Each row is a point on a tangle of strands that fork, close into loops and nearly touch. The rows are in no order.
(in the rows, 128 means zero)
Two points are linked if the straight distance between their rows is under 106. Some points are linked to none.
<29>: [140 109  98 122 153 121 169 137  82 136 150 126 117 120  91  52 131  76
 154 170]
<858>: [109 123 116 153 138 108 139 140  71 183 132  97 114 115 117 119 136 111
 133 107]
<989>: [ 78  88 182 140  93 146  82 123 151  96 103 145 123 137 184 210 117 203
 129 173]
<55>: [124 133 151 167 105 189  88 157 132 130 137 137  98 134 157 126  93 177
  72 138]
<1195>: [130 115 153 129 162 133 136 115 107 136 134 102 136 133  81 194  96 117
 117 129]
<680>: [143 140  90 110 141  97 157 108 117 144 159 150  94 102  87  52 148 103
 147  66]
<194>: [ 59 148 131 115  99 114 147 159 132 158 115 160 109 101 137 114 130 145
 161 121]
<675>: [124 136 140 127  82 143  97 123 113 138 139 135 149 107 158 161 107  91
 148 108]
<380>: [132 110  87 136 157 149 132 157 128 123 107 123 165 140 128 194 146 123
 155 116]
<737>: [ 99 130 186  98 158 142 125 146 145 129 123 149 163 103 105 157 120 151
 132 109]
<1406>: [159 137  92 147 110 190 188 132 146 108 129 143 110 144 116 135 129 103
  99 176]
<698>: [161 132 147 117 138 158 122 103 112 127 173  91 136  99 141 131 108  99
 153 157]
<838>: [133 106 121 103 184 110 158 122  76 152 158 113 167 146  94 146 103 136
 137 124]
<1080>: [114 132 167 105 106 130 108 147 129 153 138 123 128 141 112 148 129 207
 145 178]
<809>: [147 137 116  77 143  73 146 101 108 125 145 151 169 149  68  89 116 121
 124  81]
<443>: [197 125  95 171  65 168 142 117 180  80  89 143 149 175 156 153 142  83
  86 147]
<390>: [171 119 106 111 148 124 145  98 119 146  82 110 119 165 120  78 123  93
 110 107]
<328>: [120 132 145 112 191 158 136 127 109 145 162 124 124 106 149  89 142 152
 150  72]
<1436>: [111 162 126 132  70 103 134 156 115 122 117 110 160 150 137 173 166 146
 121 127]
<7>: [157 166 147  83  88 108 110 131 112 144 125 150 149 157 120  84 118 147
 121 126]
<1257>: [ 92 143 106 190  92 152 110 140 141  76 125 130 163 143 180 169 111  91
  88 116]
<1071>: [130 159  97 117 152 116 162 116 125 128 164 136 101 122  93  65 142 129
  95 108]
<908>: [199 117 113 117 140 191 151  95 122 114 140 132 160 136 121  61 134 100
 119 124]
<111>: [165 114 139  96 173  69 118 102  57 146 154 138 164 126 116  41 137 140
 174 112]
<773>: [106 136 123 160 111 139  71 122 164  67 162 121 126 117 167 196 115 190
 101 144]
<1411>: [103 105 176 127 202  61 162 107  67 182 149 161 109  85 126  76 127 170
 187 129]
<594>: [ 45 132 162 138 116 118 105 138 165  80 100 109  66 131 152 166 131 184
 111 171]
<256>: [ 98 134 105  94  97 143 131 120  96 120 134 153 152 148 129 137  93  98
 154 137]
<1242>: [111 128 121 152  96 158 102 110 148  67 166 102  96 111 126 198 131 154
 123 182]
<1222>: [118 155 100  91 104  77 141 136 111 175 140 106 158 117 139 135 167 166
 180 139]
<1463>: [123 120 101 130 188  72 115 130 106 166 114  87 109 120 136  58 114 136
 149 123]
<1053>: [172 115 133 165 129 201  98 154 130 127 148 160 108 141 122 104 109 132
 104 135]
<464>: [120 156 150 127  62 126 119 126 120  74 121 119 133 159 154 202 140 168
 107 164]
<224>: [ 42  74 137 140 112 142  66 109 124 111  98 142 115 139 156 216 121 221
 126 117]
<307>: [175 142 146 123 138 159 158 158 122 163 125 125 149 132 100  89 149 151
 119 138]
<356>: [156 143  97 136 189 154 151 118 151 136 141  85 128 131 142 110 144 117
 112 131]
<1041>: [ 91 102 148 185 104 121 109 140 137 131 102  78 116 114 143 210 141 184
 113 160]
<1061>: [127 134  95 131 136 149 126 153 173 104 160 143 184 101 128 132 149 118
 122 119]
<1432>: [154 170 128 104 142 142 160 118 144  94 132 120 120 135 102  59 127  87
  64 111]
<241>: [148 126  90  89 103 104 127 124 138 125 126 139 123 130 111  93 145  94
 185 164]
<193>: [110 137 101 108 154  78 112 109 104 134 156 100 154 100 141 106 165 145
 172 104]
<266>: [135 142 129 101 131  93 185  90  67 169 136 135 138 126 141  47 152  76
 197 132]
<458>: [ 72 133 173 129 100 130 110 119 128  70 101 137 139 170 171 209 120 198
 101 145]
<1248>: [122 140 124 184 107 152 124 189 135  95 127 119 160 140 142 109 128 131
  76 175]
<1250>: [121 141 134 114 100 122  73 125 162 107 142 158  78 113  99 164 115 146
 113 108]
<562>: [121 148 141 211 126 167 142 159 162  44 121 111 116 149 175 183 163 163
  71 143]
<1478>: [129 133 134 114 131 111 169 132  61 181 124 107 135 133 146  94 124  94
 172 104]
<1068>: [133 137 129 141 107 154 137 123 163 113  74 140 102 171 169 156 141 119
 104 141]
<568>: [156 117 129 121 197  54 151  84 120 174 114 104 103 118  96  61 132 111
 165 118]
<579>: [155 101  88 137 156  93 164  96 123 171 141 147 134  93  71  56 130  76
 146  79]
<583>: [142 126 134  99 130 111 123  98 134 109 135 141 136 100  90  72 106  59
 141  98]
<119>: [128 158  88 179  86 155 124 114 151 124 162 136 106 144 173 162  89 150
  66 119]
<1026>: [104 143 161 120 162  71 125 129 151 142 107 115 134 116 120 131 113 112
 116 144]
<802>: [ 42 118 146 115 122 104  81 115 157  94  81  86  89 118 148 181 162 194
 127 126]
<1186>: [159 159 159  75 123 139 140 103 107 130 145 135 136 160 136 120  96 134
 113 122]
<936>: [126 115 149 112 165  93 121 118 112 162  69 127 167 136 125 129  99 113
 128 104]
<455>: [104 153 100 106 129 112 115  93 136 153 174 115 137 107 154 133 129 137
 146  71]
<1043>: [186 119 106 104 113 167 161 106 139 151  88 109 156 145 117  71 147  61
 136 124]
<1184>: [170 122 119  83 136 106 179 110 112 139 122 118 165 106 131  33 171  89
 165 114]
<1343>: [112 129 161 106 162 109 148 120  77 159 187 148 147  89 123 102 118 142
 161  83]
<498>: [108 160 155 115  86  95 123 149 120 131  97 143 161 162 132 134 116 147
 104 131]
<488>: [163 151 151 118 132 126 129  99 146 198 130 129 102 124 122  99 117 115
 148 138]
<305>: [174 109 106  81 149 151 213  93  85 129 121 131 172 140  69  47 133  80
 115 110]
<1114>: [ 75  89 142 121 161 105  96 162 105 152 117 114 141 106 103 175 144 216
 149 140]
<1091>: [158 118  87  95 129 148 191  80 103 139 100 140 154 127 101  47 115  37
 156 102]
<430>: [ 96 149 109 126  87 140 122 160 169 100 131 140  93 132 142 142 145 145
 145 166]
<59>: [130  95 177  92 136 121 124 120  55 161 141 135  83 126 100 116 116 166
 186 144]
<373>: [148 123 143  86 172  56 134  86  80 137 136 142 139 147 113  65 122 135
 126  68]
<933>: [ 69 143 117 134 127 138 106 134 128 134 129 113 118 121 140 176 118 164
 117 113]
<1163>: [194 122 124 163 108 149 126 140 171  98  89 142 164 162 138 111 126 104
  73 129]
<949>: [142 112 168 145 141 177 111 143 139  79 117 133 108 123 124 165 123  86
  94 113]
<315>: [ 87 144 128  80 125  90 138  82  65 129 175  93 134 132 117 116  99 110
 146 128]
<357>: [156 138 117 194  94 138 118 113 228  75 116 155  99 129 180 193 154 137
 105 143]
<988>: [110  93 146 116 161 131 124 128 126 131  95 127  88 125  72 170  96 137
 107 125]
<745>: [ 87 135 107 118 131 130 103 152 161  64 104 133  87 158 145 144 157 175
 121 165]
<88>: [142 150 116  90 133 142 129 119 131  92 179  84 133 108 124 106 146  78
 140 127]
<970>: [164 159 157 144 110 138 147 136 173 145  80 115 152 147 147  93 123 104
  79 124]
<500>: [126 132 139 164 122 150 119 201 108 107  95  98 145 166 160 133 148 147
 129 179]
<901>: [144 144 129 141 122 155 120 124 154 135 166  92 115 112 129 182 128 126
 138 159]
<868>: [156 111 143 112 135  81 135 123  73 191 180 154 152 107 113  75 124 146
 186 110]
<21>: [ 87 143 102  86  72 118 114 158 146 128  98 168  92 136 136 126 125 125
 140 139]
<609>: [125 122  81 113  90 130 143 148 134 123 126 130 144 135 108 122 116  85
 142 176]
<123>: [120 132  83 130 149 105 138 119 140 185 162 142 144 101 132  73 106 115
 164 129]
<1164>: [165 147 156 146 114 119 124 157 208 116 106 133 157 112 146 161 155 145
 108 143]
<1044>: [ 90 105 126 163  96 133 123 119 172  46 120 143  93 134 158 221 134 141
 126 170]
<1357>: [124 110 113 102 133  88 150 111  65 158 128 159 160 158  88 129  96 141
 143  99]
<1304>: [144 127 106 209  70 166 146 154 155  71  94 158 119 169 167 201 171 126
 121 145]
<967>: [153 162 161 149  94 135 112 142 153 146  90  91 105 127 139 105 158 121
  89 134]
<48>: [ 70 123 134 188  85 137  67 134 148  85 134 134 107 123 161 178 105 158
  72 159]
<1201>: [116 145 118 111 110 112 123 146 104 167 107 108 157 150 158 152 171 137
 167 113]
<772>: [154 141 130 115 145 168 163 130 159  99 133 143 100 144  87  94 117  99
  84 159]
<1100>: [123 115  94 129 128 153 116 162 146  69 147 150 170 136 113 188 148 148
 127 142]
<141>: [149  82 136 143 138 136  66 133 143 150 100 127 131 138 144 192 107 142
 129 116]
<882>: [150 117 156  62 120 102 161 103 101 146 131 176 142 106  77  37 120  64
 142 101]
<1462>: [ 94 143 101 128 132 112 153 158 148 189 128 164 154 109 138 130 122 120
 138 119]
<41>: [192 144  80 111 122 145 137 120 166 112 173 124 159 128  98 129 160 123
 107 120]
<1207>: [170 111  97 122 173 124 138  89 137 211 134 137 114  95 130  86  98  95
 164 131]
<1276>: [135 156  98 164 114 133 135 138 110 191 132  66 118 131 125 112 128 116
 101 122]
<402>: [ 79 120 167 221 116 173 146 152 168  43 102 143  94 136 183 201 146 182
  89 135]
<546>: [143 136  87  75 154 121 137  97 130 176 141 115 130 132 138 135 143 116
 159  58]
<418>: [153 127  85 179 159 162 119 119 129 173 136 104 138 149 145 127 116 132
 108 122]
<1303>: [144 144 139 102 134 127 141 119 157 188 126 160  97 146  97 124  73 143
 134 127]
<703>: [159 153 102 156  94 136 128 132 141 129 170 115 119 108  92 153 136 122
 105 116]
<1098>: [ 86 116 116 162 104 120  84 155 112 108  94 123 101 139 135 125 120 107
 109 144]
<1139>: [105 121 149 176 105 127 139 137 223  76  81 147  70 128 156 198 128 140
 109 153]
<716>: [135 168 153  68 122 101 114 100  75 113 158  96 131 148 146 121 112 134
 142 154]
<440>: [123 147 143 154 146 125  99 141 180  97 124 137 150 123 185 150 120 175
 116 152]
<91>: [133 100 102 113 173 137  81 111 137 142 127 125 153 137 143 173 120 136
 161 126]
<281>: [ 78  99 151 110 151 102  89 158  84 155 135 158 124  93  85 148 123 183
 153 108]
<485>: [135  86 128 155 153 161  84 153 163 117 100 148 123 129 128 167 107  89
 117 119]
<465>: [147 126 171  95 123 125 109 130 106 160  96 142 169 110 143 136 113  89
 146 101]
<1251>: [182 105 127 139 185  71 210  88  82 184 149 162 134  91  98   4 151 119
 165 125]
<690>: [127 104  97 178 114 166 154 148 139  93 133 133  99 144 102 184 137 108
 107 148]
<275>: [131 112 117 138 182  51 169  72  96 186 165 119  97 103 130  51 119  99
 170 123]
<789>: [194  85 124 108 173 160 142 113 114 132 141 119 154 107  82  86 128  88
 134 123]
<396>: [106 140 105 130  74 144 111 135 129  60 124 167 162 157 148 145 115 111
  85 119]
<408>: [103 144 171 114 130 121 133 144 133  68 151 128 141 136 106 137 100 118
  93 143]
<537>: [118 115 167  93 173 128 158 117 116 163 127 134  82  96  81 145 112 117
 152 102]
<1002>: [148 133 106  70 132 137 160 116 150  93 131 134 146 114  86  61 131  62
  99  89]
<1376>: [121 130 125 191  95 147  92 144 149 101 122 152  90 164 140 170  94 147
  68 138]
<278>: [117 136 140 109 110 136 133 140 134  87 131  80 103 127 144 136 166  78
 126 128]
<139>: [122 106  94 105 122 144  97 133 172 115 127 143  65 127 111 127 131 113
 143  95]
<1239>: [ 60 123 152 195 100 166 120 150 195  92  98 134  73 122 189 183 151 155
 108 124]
<10>: [140 102  97 143 127 180  94 148 107 156 107 147  90 136 131 108  95 109
 141 124]
<817>: [102 130 121 158 129  93  64 165 176 111 123 111 151  84 163 150 140 155
 117 146]
<1347>: [116 102 152 129 111 128  73 152 146  98 105 130  72 134  75 182 126 158
 113 135]
<843>: [108 127 179  66 142 134 121 131  94 156 129 144 100 137 110 159  99 187
 160 154]
<1109>: [139 156 103 137 118 151 118  95 147 110 164 121 138 162 161 148 115 142
  84  93]
<992>: [139 123 135 183 102 135  92 160 126 117 116  68 128 128 160 164 171 152
 131 173]
<1333>: [163 107 134 122 201 125 152 126 113 150 148 109 182 115  96 109 115 106
 132 102]
<761>: [ 81 126 173  96 116 110 120 167  96 129 131 143 143 102 109 135 146 143
 160 110]
<61>: [185 126  90 140 117 184 112 123 118 109 156 111 167 145 123 104 136  92
 117 113]
<774>: [165 125  91 107 155 142 145 110 104 164 136 104 167 124 162  60 172  92
 168  95]
<742>: [144 100 127 133 184  65 185 106  89 174 146 147 147  71  96  41 118  65
 157 127]
<1439>: [120 145 117 210  96 142 137 160 175  68 117 139 138 137 175 136 139 117
  69 149]
<1437>: [ 85 101 195 113 151 101 135 123  35 170 142 160  99  89 119 102 104 161
 199 133]
<16>: [ 98 122 173 141  85 101  85 139 116 158 103 109 123 121 125 197 132 209
 126 175]
<636>: [127 138 153 116 107 128 139 143 127 140  86  85  77 132 122 118 156  90
 120 123]

A fork is a point with three links, a tip a point with one. Leave the first point through the second and follow the links. Name the first fork or tip that comes.
<500>, <992>: <1411>
<443>, <1163>: <901>
<1411>, <1437>: <1439>

A piece is all that can be reached along the links. How many separate loops has the piece of each point below (a circle has one, a figure eight two, a Y none), and how many tips (points with one link)?
<1251>: loops 0, tips 4
<41>: loops 0, tips 14
<458>: loops 0, tips 3
<430>: loops 0, tips 4
<675>: loops 0, tips 2
<1478>: loops 0, tips 2

A tip is a point with one link. Name the tips that can be reached along the links from each point below, in the order of the rows.
<1478>: <356>, <774>
<745>: <737>, <802>, <1114>, <1303>
<256>: <241>, <1026>
<1436>: <224>, <315>, <546>
<1406>: <1463>, <882>, <1251>, <690>
